Points on a hilly landscape, in no order, each with its height.
From any point a climber steps to the highest of the 2 points nearest to it. It stops when none of these is higher. Distance is the straight distance between rows; heights are no part of it.
<464>: [ 10 -12 -16   2   3  12  10  -7 -17  33  22 -19  23  -9  -3   2  12  -7
  -4 -15  26   3   8  14  -2 -14  -3  -4  -5 -26  -6  -2   4  23   0 -36
  -4   1  11]  h=325
<340>: [-26 -10  18 -11  -9 -35 -20  11 -33 -37   3  -3  -3 -22  -6 -16 -21  -9
  -8 -13  -7 -16 -13   7   8  27 -15  -3  14   6   8  30  46  -5  18  36
  15 -33   0]  h=289
<659>: [ -4 -28  -6  -2  -8 -10  42  -3   1   3  -9  35   2  -8   2  19 -16 -14
   4  -9  25  15   0  -8 -18 -10 -36  18  14 -22  11   1  15   7  -2  25
  19  -9  34]  h=492
<237>: [ 10 -34  12 -35 -15  -3   0  10 -19  10  -6 -13  -3 -34  -4  24  -3   0
 -18 -19  21  19 -23  -3 -25 -38 -16  15   5 -17  -2   7  31 -10  13  21
  11 -22  17]  h=556
<290>: [ 29  21   1  15 -31   2  14  15 -17  14   5  22  11  -4  12  -3 -10  -7
  11  22  10   2  -2 -26 -19   8   3  16 -10  10   0   5 -28  -8  -5  -4
 -11   7  -2]  h=448
<397>: [ 21   2  12 -15  -3 -23 -11  -6  10   7  -5 -26 -10  -3  -2 -43 -26  10
 -11   3 -19  13   4  -3  -3  -2  23 -49 -12  21  15  15 -65   7 -17  -8
  25 -32   7]  h=261
<1122>: [  3   3  -1  22   0  -6   9 -23 -16  30  21 -22  43  -5  12   2  30 -17
  15  -5   7   4   7   4   3  14  15  -7 -43 -11 -15 -12  -3  31  10 -47
  10  -7  -7]  h=186
<1224>: [-11 -15  -4 -21 -19  11 -10  -4  20 -32 -25  23 -21 -19 -14   7 -13 -17
  -3  -8   5 -10 -12  -4   5 -17 -10  20  29  -4   8  24   3 -21  -2  20
 -22  -1  -8]  h=503
<1180>: [ 12 -19   8 -11  23  17 -23  27 -33  11  19  -8 -10  -6 -24   6  17  13
 -17 -22   3  -1 -21  -4   9  -8   0  11   1  24 -15  29   4   9  29  34
  -6  -8  14]  h=256
<730>: [  4  15 -29  12  21  17   9   0   2  28  10  -9   8  13  -3   4  15  14
   1  21  19   4  19 -10  27 -10  20 -30  -3  -6  11 -14  -8  39 -11 -46
  13  18   6]  h=286
<1354>: [ 26 -22  13  -6  -5  -1  22   2 -28  15  -6  24  -5   0   5  19   6  -5
   1 -26  15  28 -21 -22 -22 -13 -27  29  -5   4   3   3  -8 -19  12  37
  -4  -8  14]  h=631
<550>: [  7 -10  17   0 -14 -17  -8   4 -13 -38 -41  16   9  12  15  -6   0  23
 -12  -3  -3 -20  -8  -7   1  -3 -25   9   4  -6  25 -13 -10  -1   9  11
  10  -9   0]  h=444
<844>: [-10  11  20 -13   5 -25 -58  14 -39 -31 -11 -20  -6  -5   2 -17  -8  22
 -29 -10 -30 -26 -19  14   4  -3 -19  -4   0  34   9  18   5  -8   7   9
  -3 -24 -32]  h=516
<158>: [  7 -11 -16   1  -3  -4 -15   7   3  14  18 -24 -11  16 -12 -24  -8 -10
 -24 -18 -10   2   4  10   8 -18 -15 -40  -8   7  26  20 -39  28 -10 -19
  15 -15  18]  h=328
<355>: [-10 -30  -1 -20 -30  -9  21   5  20 -11 -20   5 -13 -18  -5   9 -32 -12
  -4   1  24   6  -2   2 -15 -23 -39   7  15  -4  12  14  17   1 -10  30
  10 -10  26]  h=424
<44>: [ 29   5  -5  -1   6  20  15   1 -34  17  11  13  19   5   9  23  22   3
   4 -14  18  16  -6  -9 -10  -6 -19  10  -6  -9  -3 -12  -5   0  23  -1
 -27  22  -4]  h=219
<874>: [  6  28  -4  17   9  19  13  -2  26   2 -10  30  -1   0  17  22  13  -4
  21  34   7   9  -1 -27 -10  20  19  18  -2  -4  12 -10  -6 -15   7 -17
  -4  41 -10]  h=162
<261>: [ 12   4   7  -1  16  -9 -25  -3   0   2 -13 -27  -1  12   2 -20   8  25
 -26  -8 -16 -10  -5  12   5 -26   7 -21 -20  16  16 -15 -48  17  -1 -19
   6  -2  -5]  h=246
<1395>: [-43  -6 -19   3  11   4   7  -2  50  -6  -8 -24  -2  14  -8  20   0 -17
   0   4  -2  14   4  19  18  -6 -20 -10   4  -4  -9 -33  29 -11 -17  14
   4  13   2]  h=454
<474>: [  1  -1  -1  12 -17  -8  15  -3   8  16  -3  10  32 -27  11  18   6  -5
  11  22  16   7   1   2 -16  12   8  19  -2 -31   2  -8  11  11  -4 -27
  -6  12   0]  h=617
<1317>: [ -2 -42   4 -27 -35 -10  10   7   1 -15   2 -17 -20 -18 -11 -14 -40 -25
   2 -20  26  -5  -3   4 -19 -22 -26  -1   9   6  -6  27  25  -9  -2  36
  22 -33  20]  h=375
<150>: [-17  21   1  26  24  23   0  -3  -5 -35 -25  38   4  -2 -14  20  30  -4
  14   6 -16 -25  -6 -13  23   5  -7  12  20 -11  21   4   3 -23  30  13
  -3  25   3]  h=190
<499>: [-14  -4   6   4   1  -9  -7 -17  18  -5  16 -10   0   7   3 -18  -4 -12
  11  -3 -10 -16  13  26   0  24  42   2   1   2 -20  -6  13   3  -7 -15
   5  -7 -12]  h=45
<1032>: [-29 -15 -30   9  16  12  30 -11  29  11   8 -19  -4  23   0   8 -15  -9
  -2  -2  24   8  12  14   7 -16 -31 -12  -1  -7  -9 -28  20  10 -21   0
   6  11  22]  h=399
<262>: [-12  27  -9   1 -11  -3  -8  11  10  14  29 -10 -35   8 -17 -15 -38   3
 -13  25 -13  -4   8   6   1  10   3 -12   9  21  15  26   9   3 -30   6
  -6  -6  21]  h=300
<1304>: [ 11  -1 -12  15  17  25  15   4 -16  21  19  -8  24  -1  -8  -2  24   0
   7   5  26  -8  10   4  14   3   9  -1   1 -21 -13   3   7  28  18 -29
 -26  17   7]  h=350
<909>: [-32   9  11  -5   9  -7 -21   2  36 -12 -19 -18 -20  11  -5   3  -3  20
 -11  18 -30  -1   1  20  19  -4   9  -9  12  11  12 -18  14 -18 -13  13
  -2  -5  -6]  h=209
<728>: [-11   0 -11   8  12   1   8 -21  20  -3  14 -18 -21  45   7 -22 -11   7
 -15 -10 -15   2   7  14   7 -11  -3 -23 -23  16   3 -25 -22  13 -17  -4
   9  -1  15]  h=311
<432>: [-21  -6  -4  -3   1  -8  -6   8  23 -24 -24 -19  -9  18   0  -1  -8  19
  -9   9 -17 -11  10  16  15 -16 -27 -18  14 -13  17 -19  15   6  -9  22
   7  -6  13]  h=178
<1106>: [ 19  33  10  -8  19  -1  25  -8 -12   7   0   0  27 -14  31  50  11  21
  -1  14  11  38 -13   7 -15   0   7   0 -33 -16  13 -38   1  -7  -8 -20
 -11  29 -29]  h=126
<563>: [ 16 -29   8  -7  -3   6  -9   8 -21  -3  16   1   4  -8 -15 -14   6 -18
   6 -29   1 -14  -6   1  -6   7   5  15   6   0 -28  27   5  -2  30  26
 -16 -12  -8]  h=282
<503>: [ 18  -9 -18   0  23  26  24   8 -41  36  24   0  -9  15  -6  23  24  -2
  -6 -18  15  25 -14 -20   1  -5 -20  13  -8   7 -11  -6  -1  13  28  19
 -11  14  18]  h=225
<118>: [ 20 -25  20  -4 -20 -15  -7  -3 -29 -36 -32   5   3  13  13 -29 -10   8
  -2 -19 -10 -14 -11  -7  -6 -14 -25   4  -3   6  -2  -2 -27 -20   1  22
  11 -23 -19]  h=392
<985>: [ 10   2  -4  -2  -8 -15 -17   5  11  28  11 -25   5  -7  -5 -20  -6   1
 -15  -2  -3   8   6   2   5  -5  15 -31 -16  16  21  16 -45  25 -11 -34
  23 -19  14]  h=294
<70>: [ 25   5   3 -16   0  17   2  -8  -7   4   1   5   8   6   6   7  25  -1
   1 -24  10  15 -10   7 -24  -6 -15  14 -11 -11  -7 -13 -10 -15   7  -4
 -33  23 -31]  h=234
<507>: [-24  10 -15  -8  -6  16   8 -39  36 -22 -12  31 -14 -20  -9  18   9 -39
  15 -11 -12   0  -8 -12  -6  11  -3  22   2 -12  -3  13  -6 -25   2   6
 -17  21 -17]  h=613
<10>: [  6 -15   4   2   3   9 -11  -4 -13 -14   0   7  13   4  -4  -6  20 -14
   8 -20  -6 -21  -6   6   1  16  -3  19   2  -8 -17  -3   7  -2  27   6
 -20   3 -18]  h=265
<919>: [ 14 -12   4 -14 -10  -4 -44   8 -17   1   3 -29  -1  -8  -8 -22  -1  -3
 -15 -25 -18 -20  -3  17  -7 -17   6  -8  -6  21 -17  19 -28   4  -3 -10
   2 -19 -25]  h=530
<949>: [  3  30  14  -7  19  15  18 -18  17  -1  -8  14  22 -11  18  35  29   5
  12   5   8  28 -18  -7 -17  24   1   6 -21 -11  12 -24   5 -13   4 -19
 -14  43 -38]  h=140
<732>: [ -3  11  -4  32 -20  -1   7  18  -9   5   9  23   0 -11   5   7  -7 -21
   5  27  -1   4  -3 -27 -12  28  -8  25 -14   1   2  15   0  -6  11   7
  -5  11   9]  h=404
<591>: [ -5 -14 -12 -11   3   7 -17  30 -28  25  17 -19 -13 -12 -20   9   3  12
 -28  -7   3   5 -12 -12  18 -13 -21 -13  -2  16   0  28  10  17  20  32
  11 -19  35]  h=247
<618>: [  2  -8   7  -2 -30 -10  -6   9  -4 -17 -26  21   2 -10   9  -1 -10   6
  -8   4   6   4 -14 -13  -7  -5 -27  21   2   2  15  10 -16 -15   2  17
  -6  -8   2]  h=510
<800>: [ -5  -7  -8  10  13   2 -13 -15  -2   5  16 -23 -10  34  -2 -17   6 -11
 -15 -37 -21  -2  -1  13   6 -11  -8 -13 -24  21 -13 -16 -29   5   1  -4
   2 -10  -1]  h=280
<1333>: [  4  34  -2  14  11  16 -30  16  -6  20  35  -9 -14   3 -22 -11   3   8
  -4  17 -17 -14   3  11   8  13  33  -4   7  33  -4  34  -8   5   0 -18
 -25   4   1]  h=425
<1295>: [-21  -2 -11  19  -6  -4  -9  14   5  15 -10 -20  28 -18   0  12  13   9
  -9  23  -1   1   5  -1  13   8  -9   2  -6 -22   1 -14  21  18  13  -6
   5  -1   7]  h=85
<946>: [-20  21 -13  -7   0   8  -9  19  34  26   9 -17 -31   3 -16   1 -21  14
 -11  33  -9   3  18   9  16 -12  15 -17  21  13   2   9  10   2 -29   7
  -6   4  16]  h=264
<478>: [ 14  16  -1   4   0 -18  33 -12 -27   3  13   3  19 -10  28  35  -4   9
 -10   2   8  36  -7  15 -27 -22  -6   6 -35 -30   6 -30  -4  -1 -20 -14
  -3  17  -8]  h=110
<437>: [ -4  -6  10 -12 -40 -14 -15   4  -7 -41 -21  31  -8 -31  -4 -11 -22 -15
  -2 -11   8  -7 -21 -15   1   7 -13  15  12   6   8  40  -9 -30   1  22
  -5 -13 -13]  h=446
<140>: [ -7   6 -20   4   5  -5  19  -9  18  23  -3 -21  10   9  14   3   0  16
  -2  16  16   3  18   1  12  -8   8 -26 -11 -18  12 -21  -6  37 -19 -34
  26   0  20]  h=257
<622>: [ 21 -24  -1 -25  13  14 -12  -9  -2  -9  -4   0   4  10  -3  -1  23  -4
  -4 -36  12 -14  -5  16 -15 -14  -9   8  10 -13 -23 -10   9  -7  20   0
 -22  14 -27]  h=248
<313>: [-10  10  -4  -1  19 -13  14  -7  37  14  -8 -13   7   6  25   6  -2  38
   4  24   9  13  21  -7  13   7  29 -34 -10  -2   0 -27  -1  17  -5 -27
  37  -8  24]  h=229
<1270>: [ 12 -27   8 -21 -14  -8   5  11 -20 -14 -17   7 -16  10   2  -8 -18  20
 -14 -11  12   3 -15 -13 -11 -17 -33   2   1   6  12  12 -12  -3   3  37
  15 -21  26]  h=607
<267>: [ 19 -40  16  -6  19   6 -13   1 -37  -7  15 -10  -7  11 -18 -14  15 -16
   4 -49 -12 -18  -7   6  -5  -2   4   9  11  12 -31  19  10   0  21  37
  14 -25  -8]  h=302
<971>: [-29   7 -18   6  19   9 -15   6  18  24   9 -39  16  -4  -6  21  27   2
  -4  13  -4  13   0  10  24  13   7  -6  -9 -13 -21 -21  28   5   7 -11
  -8  13 -10]  h=68
<587>: [ 11  -2  -3  17 -15 -11  40 -14  14  13   4  28  19  -2  12  -5 -12  -8
  22  20  20   4  11  -5 -21  10  13  14   2 -25  -5  -6   8  17 -26 -29
   5  11  10]  h=709
<205>: [ 11   2  11 -16  -7  -7 -10  -4  15   5 -19  -4   2  -5  13  -4   1  21
  -7  10   6   0  -4   2  -9  -9  14  12  -3   3   3 -16 -22  -9 -13 -12
 -10   1 -12]  h=499
<109>: [ 14 -31  13 -20  19  11 -13  -1 -10 -27 -19  21 -14  16 -11   4  18   7
 -12 -39  -3  -9 -17  -4   4 -17 -14  16  18   7  -6  -1   0 -12  20  34
  -2  -4  -3]  h=299
<19>: [ 12 -32  11  -5   2 -10  40 -13 -30   9   6  28   7  -6   5  22   5 -16
  12 -30  21  27 -15  -6 -23  -7 -18  25   5 -26  -8  -5  14  -1   8  28
  10 -10  19]  h=560
<522>: [-13 -20   6   8  -6 -14   0 -22  -4 -42 -15  11  -2  20   6 -17  -9 -17
   4 -18 -21 -30  10  12   0   9  -6   7  14  -5   1 -17  11  -1   2  12
  10 -12 -12]  h=349
<935>: [ 11  11   2  13   5  -1  21 -21  31  24  30  10   3  11   8  -9  -6 -16
  25   3  13  14  24  -7  -1  27  49 -14 -13  10 -30   0 -10   3 -10 -34
   8  -6   9]  h=283
<477>: [ -2 -11  -7   3  -8   1  13  30 -10  -1 -19  13   8 -11  -8  14   0  22
  -4  13   9  -5   2 -17  14  -2 -21  -2  20 -12  17   7  18  13  13  31
   5  -7  28]  h=529
<1345>: [ 15  -3   6  -6 -24   0   5 -20  16  17  10   4   7  -9   6  -9   1 -31
  27 -15   4  12   6   4 -25  17   9  15  -6  -9 -26  -2  -3 -13 -10  -4
 -19   3 -26]  h=249
<183>: [-22  -1  -8 -20  -2  12 -19 -27  12 -38 -27  26 -16 -18 -10  10  15 -30
   4 -25 -17 -16  -9  -6   7   2  -8  23  14  -6  -3  18   4 -21  22  18
 -21   7 -28]  h=558
<377>: [-26   0   3   5  -8  -5   7 -18  39 -21 -19  13 -24  11   9  -3 -22 -12
   4   7 -13   9  -2   2  -6   6  -1  21  -2  14   8 -12 -13 -19 -15   7
  -5   4  -4]  h=477
<214>: [ 13 -25  15 -12 -17 -25 -17   1 -46 -46 -15   6  -3   4   3 -29 -15  -5
   2 -32  -8 -16  -8  -5   5  -4 -18  -2  18  18  -9  18  -4 -27  -2  39
  17 -30 -25]  h=358
<594>: [ -7   8  -2  -1   3  -1 -26  21   1  -5 -18 -20   3   5  -9   4   5  41
 -19  19 -16 -22   7   7  18 -17 -10 -20   6   2  13  -7   0  10  -4   9
   2   0   9]  h=149
<869>: [-26  -2  -9   3   3   9  12 -23  45 -12  -5  12  -1 -17  -6   8  12 -38
  17  -2  -1   3  -2   7  -6  23   8  20  11 -21  -9  -1  23 -11   3  -5
 -18  22 -17]  h=561
<332>: [-26  22   2  36  -2  -4  12  18   1 -27 -17  29  -6   8   7   6  -5  13
  14  38 -32 -18   5 -15   5  20 -20  -5   2 -16  38   1   8  -5   1   7
  32  16  17]  h=528
<976>: [  1 -15  -4  -9 -14 -11  25 -18 -11  12  10 -15  11  -5  16  13 -11 -11
  -8 -22  16  15   1  19 -31 -28 -23   6 -13 -32  -7 -22  13  -1 -14 -11
   4  -8   4]  h=755
<1315>: [ -3  21  20  17 -16   0 -13   3   9  -2  20  12  -4 -10  -6  -6  -5 -22
  12  21 -19  -5   3  -4  -7  43  32  19  -5  10  -5  23   2 -21   7  -4
 -14  -1 -14]  h=335
<1260>: [  1   0  -4  24   8  -7 -13 -14 -10   6  19 -19  24  16   0 -13  24  -4
  -1 -12  -8 -15  10  10  18   6  14 -22 -30   1   0 -12 -15  32   5 -41
  19  -9   4]  h=205
<1087>: [ -3  15  -9 -18  -1   0 -14  21 -10  -2  23 -15 -33  11 -17 -27 -39  16
 -15   3 -10 -14   4  13   5  -7 -22 -29  13  16  21  39   1   5 -24  18
  -7 -12  23]  h=343
<524>: [ 23 -25  12 -20  32  30 -14  10 -13   1   7   3 -18  14 -23  13  33   7
 -10 -35   1  -1 -23   1   2 -12  -3  18  12  12 -17  14  13   0  28  39
 -12  10   5]  h=278
<1232>: [ -6  47  -2  18  20  20 -14  31  -4  28  19  -7 -29   8 -12   4  -1  20
   1  49 -23  -1  14  -8  12  12  35 -11  13  31  11  13   3  -6  -4 -11
  -7  12   3]  h=384
<303>: [  4  16   6  -4  38  -6  11 -20  21   7  -7  -5  19  11  36  11   5  35
   0   8  19  21   3 -12   3   8  28 -21 -29  10  -3 -42 -10   0   2 -33
  19   3   2]  h=206
<776>: [ 17   4  -1  27 -13 -16  22 -17 -29  18   2   0  25  15  24  -8   0   3
   8  -8   4   6   1 -12 -10 -11 -18 -18 -37  -9   6 -21 -35  21 -10 -26
  19  -8  15]  h=367
<884>: [-12   6 -15  19   0   7  18 -12  26  22  27  -2  -7   7   1  -4 -11 -12
   6  16   9  11  16   3   7  19  26   0  -8   3 -16   0   9  17 -17 -22
   5   2  17]  h=307
<647>: [ -8   6  20  26   8   6  -7   0 -26 -41 -18  35  12   9  -4   9  21  -7
   4 -12 -21 -25 -14  -7  13  18 -11  18  10   4  17  -2   2 -10  35  20
   8  -2   4]  h=208
<410>: [-17  15   0  -1  -3  -4 -34  41   9   8 -33 -18  18 -12 -17  17  23  28
   0  37 -18  -6  -2  -1  28 -13   0 -16  11  -3  12 -11   9  -4  -2   8
  -5  14   0]  h=125
<763>: [-10 -25  -2 -22 -26 -11  10  -3   3  17  -2 -24   3 -37   6  19 -19 -17
 -11  -9  23  17  -2  17 -30 -35 -22  11   1 -30  -3  -5  27  -5  -7  -3
   4 -19  13]  h=645
<688>: [  5  -9  14 -13  -1 -24 -51  -3 -31 -24 -10 -34  -8   4   6 -24  -5   2
 -17 -17 -35 -22  -5  22  -3 -11   9  -6  -5  35 -15  13 -23 -16  -6   1
   1 -23 -46]  h=582
<450>: [-46  10  21  -3  -2 -29 -23  -4 -26 -47 -15   9   1 -29  -6  -9 -16  -9
  -4  -1 -26 -30 -16  -1  15  24 -20  -7  26  -3  32  27  43 -10  14  19
  13 -25 -10]  h=255
<656>: [-25   8 -11   6   4 -11  -9  20  20   5 -36 -15  38 -11  -7  21  33   6
   8  28  -5   5  -3  -1  31  -4  -5 -13  10 -26  -1 -32  25  -4  -4   4
   8  21  -1]  h=104
<1386>: [-13 -22 -17   8   3  11  18   5 -18  28  22  -5 -10   2  -2  19  -2 -19
  -9 -13  14  25  -9 -13  -3   2 -28  15 -15  -3 -18   2  18  10  23  29
   0  -6  31]  h=250
<29>: [ 10  13  -6   1  24  11  15 -18  -6  26  20 -17  38  -5  15  16  31  11
  13   8  29  10   5   5  16  11  23 -14 -24 -17  -4 -21  14  25   2 -57
  -1  12 -16]  h=176
<176>: [ 17  15 -30   9  -1  24   4  17  -1  44  28  -2 -18  -4 -22   0 -10 -12
  -3  31  31   6  16 -16   6  -2  23  -2  11   1 -13  20  -8  27  -1 -25
 -22  20   5]  h=381
<8>: [ 35 -20   2 -14   0   6  16   4 -37  12  -2   7  -5  13   1  -1   4  17
 -15 -25  19  13 -16 -14 -18 -30 -22   6  -7   2   2  -3 -22  -8   9  19
   4 -14  25]  h=729
<1262>: [ 21  10   7   0  -6   4  26 -27  33  17  18  15  15  -4  16  -4   1 -19
  37  -2  13  13  16   0 -19  31  38   5  -9  -9 -27  -2   2  -7 -12 -26
  -4  11 -15]  h=266
<1166>: [ -8  -3   4  31 -10 -10  23   5  -2 -32 -13  38   7  22   7 -10 -10   3
   9  12 -10 -18   6 -13  -4  19 -23   2   5 -17  23  -3   4   8   4  13
  23   3  28]  h=447
<1084>: [ 21  17   3  -5  -5   2   6  -1   1  22   0  -1  19 -13  13  17  11  17
   5  18  16   7   1  -1  -8  -2  16  12 -10  -5   3 -13  -5   7  -2 -25
 -11  18 -10]  h=553
<1126>: [ 16 -41  17  -8   6   0  -6 -14 -23 -29  -3  16 -17  29  -6 -13   7 -21
  10 -48 -12 -11  -6  -2  -2  -6  -6  18  14  19 -20   3   1 -25   9  49
   5 -21 -13]  h=324
<431>: [-43   5 -11   0  13   8   3 -14  57  -7 -12   0  -2 -14  -9  21   5 -20
  12  14 -11  12  -1   6  17  13   5   9  10 -13  -6 -15  25 -20 -14   2
   3  20  -5]  h=511
<361>: [-26  -7  -5  -2   1   2 -19  -7  32   8  10 -29   0 -14  -3   1   9 -13
  -3   4  -6  -1   6  21   9  15  15   9   0 -10 -23 -11  30   4   3  -5
  -8   1 -13]  h=56
<399>: [-22   7  27   8  -2 -19 -23   6 -38 -52 -20  20  13 -16  -4  -5   1  -5
  -3  -6 -25 -34 -17   1  14  24 -12  10  12   8  23  14  14 -14  28  19
  14 -19 -13]  h=231
<677>: [-11  20 -21  16  -4  10  10  17  25  40  12  -6  -5 -16  -8   9 -10  -3
   7  50  17  12  20 -13   8   9  31  -3  12 -12  -7   5  17  22 -10 -15
  -1  13  13]  h=342
<1247>: [-14 -13   5   0 -12 -13  15 -29  22 -12 -18  10   0   2  22   4 -13 -28
  10 -16  -7  16  -4   6 -24  -3 -15  26 -13  -2  -7 -20  -4 -18 -14   1
   2   0 -18]  h=531
<319>: [ 18  10  17 -16  -9  -8 -21   5  12 -10  -1   2 -15   3  -6 -28 -12  23
  -3   9 -16 -14   2  13  -6   5  43   1  10  29  -4  16 -32 -20 -23  -6
 -14  -9 -15]  h=396
<668>: [ 31   6  12  22 -25  -9  11  -1 -33  12   0  13  33  -2  22  -5   2   4
  15  -5   4   1  -2 -10 -21  -5 -14   8 -21   0  -3 -14 -33  -2  -3 -13
   1  -4  -9]  h=408
<1154>: [ -6  -6  -9  16  31  25   3   8   9   0  16  -3  20   6 -20 -12  18   1
   7   6   9 -24  11  14  23   9  24  -1  20 -28 -21   6  23  18  12 -23
 -29  18  -1]  h=377
<649>: [-12 -12 -25  16   4   8  34 -18  15   2  17 -11 -18  44  -3 -13 -23 -11
  -1  -9   9  -2  18  14   5 -16 -26 -17 -13   0   2 -17  -4  21 -18  -1
  10   1  35]  h=354
<859>: [ 13  21  -1  -8  30   4  13 -17   7  29  13  -6  25  -7  26  17  18  18
  11   9  28  21  17 -16   9  17  39 -28 -26   4  -3 -20  -6  11   9 -56
  19   1   4]  h=189
<540>: [ -8  17   2  16  16  18   4  -5  18 -24 -18  27   5   8   4  11  26  -3
  10   6  -3  -7  -3 -12   7  13  -4  20   0  -7  11 -17  -4 -23  10  -7
  -8  36 -11]  h=175
<1138>: [ -8  -8 -31   8  -8   7   8  17 -15  31  13 -16 -18   7  -4  11  -9   4
 -21   3   8  16   2 -16   7 -16 -29 -11 -11   2   5   5   2  24  11  19
   8 -10  38]  h=281
<1095>: [ -6 -24  12 -22 -21 -42  -4  -1 -37 -54   1  -9  -8 -12   7 -34 -30 -22
   8 -26  -3 -12  -4  -2   4  11 -22  -8  21  13  -2  34  25 -20  -2  45
  30 -36 -19]  h=326
<14>: [ 16  -4   1  -7  -9 -14  33 -32 -11   3  17  -3  16  -1  21  14  -4 -28
  10 -29   0  27   3  16 -32 -11  -9   4 -24 -32 -23 -28   6 -12 -25 -16
  -3  -1 -22]  h=656
<1197>: [ -5   1  15 -25   0 -14 -43  19 -18 -33 -18 -18 -25   1  -9 -16 -20  39
 -23  -2 -19 -15 -11  13  11 -15 -27 -16  13  17  22  25  13  -8  -8  24
  -6 -21  -7]  h=450
<1021>: [ 19  19  26  -7  -9  -1 -14  -2  20  -2  10   7  -9  -1  -1 -17  -4   2
  19   3 -15   0  14   3  -6  35  50   9   1  30 -21  13 -21 -30  -2  -8
 -14 -12 -25]  h=365
<265>: [-15  13 -12  21  -3   3   2  35   1 -12 -29  21   7  -2  -8  14   7  15
  11  35 -12 -10   4 -21  21  -5 -12 -11  25 -21  25  -4  11  -1   6  20
  10  19  16]  h=648
<827>: [ 13  32  25  -9  12  20   7 -13  29  -3 -10  27   8  -6  21  19  25   4
  27  16   4  17  -2 -17 -20  36  34   4 -10  11   5  -5 -10 -23  22 -16
  -8  36 -28]  h=152
<489>: [ -4  33 -13  12   8   7  -7  37  14  20  -7  -3 -16   2 -11   4   4  23
  11  58 -12  -1  20 -13  19  -4  33 -19  25   4  14  -6   9   0  -8  -8
   5  19   3]  h=347
<1204>: [  6   8   2  -2  -3   0 -37  22 -23   1  27 -12   1 -14 -25 -28  -5   3
 -10  -8 -13 -21   0  18   6   6  14  -6   9  18 -10  43  -9  10  -4 -11
  -9 -15  -7]  h=475
<969>: [-26  11   2 -23   9   3  -6   6  58   7  -4 -19 -18  -4  -9  -2 -13  17
   0  23  -7   9  16  23  16  -5  30 -14  27  12  -5  -8  17 -15 -22   7
   0  -5   9]  h=236
<1226>: [ 26 -13   7   0 -20  18   4  -5 -11  15  22   2  11 -16  -9 -17  17 -32
  23 -22   0   2   4  -2 -25  11  -1   4  -2 -14 -39  24   3  -6  19  11
 -38   6 -26]  h=263
<341>: [ 13  -3  19   5 -15 -21  29 -37   3  -2  -3  11  16  -7  35  10  -2 -22
  29 -22 -15  26  -4   0 -35  -1  -9  14 -29 -13 -19 -27 -10 -28 -20  -2
  -2  -2 -37]  h=590
<1008>: [ -3 -33   6 -21  -2   2   4  10  -1   2 -18   8   2 -36 -12  22   7   3
  -2 -10  21   4 -15  -8   1 -18 -15  18  28 -21   7   6  23   1  14  33
   4  -9  19]  h=491
<103>: [ 36  30  -9  -8   9  12   7   7   4  34   4   5 -17   6   9  -3 -12  12
  -5  30  19  13   8 -30  -8  -6  38  -3  -4  25   2  -6 -41   6  -9 -23
 -12  12  -1]  h=449
<843>: [  5   2 -18  17 -15  -4  11  12 -32  22   4  -1   8   9  10   0  -2   6
 -14  -1   2   3  -2 -16  -3  -3 -28  -5 -26   4  10  -6 -22  20  12   1
  10  -7  26]  h=322
<735>: [-10  -6 -11   3  17  14 -18   5   6   3  19 -13  -4   4 -26 -14   5   9
  -9  -5  -5 -25  16  34  18  -6  15 -10  14  -3 -12  11  15  18  -4 -13
 -11  -1   4]  h=416
<906>: [  2  28 -24  13  22  27  -4  32  -5  25   5  -9  -8   9 -12   0  16  25
   4  42   1  -6  17 -13  27 -16  27 -24  13   5   2  -5  -4  23  -4 -27
  -1  31  -1]  h=316
<1072>: [-12   1 -17   3  19   6 -28   7   6  16  23 -32  -9   8 -22  -8   6   9
 -28 -11 -16  -7  10  26  19 -16   3 -27  -3   7   6   8  -9  28  -5 -22
   4  -5  13]  h=374
<326>: [ 25  31 -16   7  18  27  11  -1   8  35  28   7 -17  16  -4  -1  10  -5
   7  26  24  14  16 -23   6  10  43  -8   0  15 -11   3 -16  22  -3 -39
  -8  27  -5]  h=414
<645>: [  3  10 -16  23  18   6  42  -9   8  16  10  19  13   8  22  15  -4   6
  20  28  30  14  12 -11  -5   9  11  -2 -11 -25   2 -24  18  22 -23 -37
  13  30   3]  h=612
<1379>: [-26  -1   8  20 -16 -13   7 -16   5 -46 -20  41   0   3   4  -8 -12 -21
  10  -6 -23 -21  -3  -4  -6  21 -12  17   2  -6  13   2  -1 -14  -1   9
  15  -6   2]  h=388
<508>: [ -6   1  10 -38  -3 -15 -24  19 -18 -29  10 -14 -38  -3 -13 -26 -43  20
 -20 -17  -7  -5 -19  11   3 -17 -33 -21  19  24  13  44  17 -12 -16  33
  -4 -19  11]  h=395
<567>: [ -3 -37  15 -14  -6 -16   3 -12 -12 -41 -17  15   4   6  -8 -16  -8 -10
   2 -29   0 -36   3  11   5   6  -4   7  34  -8  -2   5  23   4  13  27
  14 -25  -1]  h=319
<830>: [-19  25   5  11 -14  -4 -20   8  11   5  27  -1 -27  -3  -9 -10 -27 -11
  -6  16 -26   6  -3   4  -1  25  16  13  -2  25   2  23   6 -21 -10   9
 -18 -13   1]  h=304
<596>: [ 11  -2  28 -20 -10 -17 -12  -9  21 -30 -42   2 -12   2  10 -28 -14  34
  -5  23  -5  -5  -9   7  -7  -2  23   3  10  13  16  -4 -31 -16 -15  -2
  -1 -12 -19]  h=443
<1248>: [ 18   9   2  13  24   6 -19   1 -11   9   3 -17  23  19   0  -6  27  16
 -10 -13  -4 -15   2   6  14 -16   8 -24 -21  16  15 -16 -41  29   6 -42
   9  10  -3]  h=226
<484>: [-17  -7  -3 -14  -3  12  -1 -14  35 -26 -11  14 -32   9 -14  -2 -18 -22
  -2 -11  -3  -3   1  14  -1 -16 -11  16  24  11   3   1   0 -25 -15  19
 -24  16  -6]  h=459
<676>: [ 46  32   3   1 -11   2  23   4 -15  29  -3  18   1   1  18  13 -10  10
   4  24  16  20   1 -28 -34 -10  14   9 -11  12   6  -8 -38  -4 -12 -12
 -22  21 -12]  h=493

Where does a climber stop that starts at each point below?
<1345> -> <676>
<647> -> <618>
<1295> -> <688>
<830> -> <587>
<503> -> <676>
<313> -> <688>

Call two points neighbours if one is among the 2 nearest of the other. Go from one point of each pair to the other, from neighbour to neighbour, staying as high as possible. Name the lowest point that can't be avoided.
<507>, <8> -> <437>
<587>, <676> -> <1315>
<676>, <1126> -> <1345>
<676>, <688> -> <262>
<976>, <507> -> <484>
<976>, <265> -> <1008>
